Each row is a point on a landscape with many peaks, with its height.
A climber steps from a point to the highest of its 3 nearest points, and stops where none of them is higher. Distance is the straight distance between rows; heights are no part of it.
Z_410 (h 695): [-51  -7  12   1  18  46  24   7]
Z_643 (h 308): [-11  22 -12  -4  13  -4 -12   5]
Z_17 (h 620): [ 44 -10   1   0 -15 -31 -11  -9]
Z_137 (h 610): [-40  -5  18   7   3  27  15   6]
Z_447 (h 239): [ 20  11 -31 -10  16  -9  -7  -5]
Z_613 (h 442): [-16 -52  47  17 -21  19  26   0]
Z_424 (h 643): [  6  -1  17   3 -18 -25 -13  -2]
Z_361 (h 413): [-22  31 -36 -15  37  10 -13   2]
Z_828 (h 678): [-58   5   0  -3  33  51  19   9]
Z_493 (h 657): [ -3  -6  30   8 -22 -18  -7   3]
Z_830 (h 477): [ 61 -13 -16  -4 -17 -19   0 -11]
Z_742 (h 192): [ 24  15 -45 -12  22   3  -2  -5]
Z_477 (h 659): [-45   3  14   5  10  32  15   9]
Z_555 (h 151): [ 52  -1 -29  -4  -2  -6   6 -14]
Z_47 (h 271): [ 50  -7 -19  -5  -5 -15  -2 -11]
Z_971 (h 712): [ 12 -14  32   8 -34 -36 -14   3]
Z_241 (h 154): [ 37  16 -54 -10  20  14  12  -9]
Z_216 (h 393): [-20  -2  31   8 -17  -1   2   6]
Z_46 (h 460): [-13 -55  52  17 -21  15  26  -1]
Z_524 (h 332): [-32 -12  29   9  -6  18  13   5]
Z_159 (h 740): [-31  22  -7  -3  19   6  -8   5]
Z_277 (h 491): [-19 -32  50  15 -30   7  18   3]
Z_123 (h 547): [ 31  -8   4  -1 -16 -30 -15  -5]
Z_333 (h 655): [ 62 -21   2   0 -31 -34  -7  -9]
Z_200 (h 443): [  7   1   7   3 -11 -25 -13  -1]
Z_595 (h 155): [ 28  23 -64 -16  32  25  13 -11]
Z_756 (h 566): [-30  33 -19  -6  27  12 -12   7]
Z_144 (h 170): [ 22  21 -55 -15  33  13   2  -6]
Z_41 (h 689): [  5  -8  21   5 -23 -27 -12   2]
Z_211 (h 445): [-20  30 -29 -11  26   5 -14   8]
Z_73 (h 753): [-36   8  13   5   4  10   1   8]
Z_21 (h 674): [ 41 -17  17   2 -32 -40 -16  -4]
Z_263 (h 38): [-36 -29  28  12   0  35  24   4]
Z_836 (h 651): [-47  19   1   0  16  27   4   5]
Z_273 (h 126): [-28 -25  37   8  -9  23  22   3]
Z_911 (h 669): [-59  22  -2  -1  29  42  12  12]
Z_732 (h 658): [-22 -13  40   9 -20   4  10   4]
Z_284 (h 709): [  2  26 -51 -14  37   6 -10  -2]
Z_537 (h 307): [ 30  -4  -8  -5  -6 -26 -10  -3]
Z_738 (h 86): [ 28   1 -18  -6   5 -19 -12  -5]
Z_492 (h 375): [  4  21 -34  -9  25  -3 -12  -1]
Z_320 (h 111): [-10  16  -4  -1   6  -9 -11   7]
Z_23 (h 633): [ 75 -24  -2   1 -32 -29   0 -12]
Z_110 (h 273): [-26  -2  27  10 -13   9   5   4]
Z_558 (h 486): [-30  16   5   0   7   8  -4   7]
Z_96 (h 697): [ 46 -18  10   3 -25 -37 -13  -5]
Z_625 (h 632): [ -9 -22  53  17 -40 -12   5   3]
Z_617 (h 201): [ 27  11 -43 -14  20  -3  -2  -7]
Z_615 (h 635): [ -8 -12  45  14 -32 -14  -4   3]
Z_100 (h 520): [-45  33 -17  -6  30  19  -9   8]
Z_622 (h 144): [ 35   0 -28 -10   6 -12  -6  -8]
Z_960 (h 180): [ 41   3 -36  -7   8  -2   1  -7]
Z_809 (h 147): [-21  10  10   6  -5  -3  -7   4]

For each start below, name every point that the climber comes to, in order.
Z_320 -> Z_558 Z_73
Z_211 -> Z_756 Z_159
Z_595 -> Z_742 Z_447
Z_524 -> Z_137 Z_73
Z_144 -> Z_742 Z_447
Z_738 -> Z_537 Z_17 Z_96
Z_241 -> Z_742 Z_447

Where does a climber stop that starts at each point below?
Z_911 -> Z_410
Z_46 -> Z_732
Z_613 -> Z_732
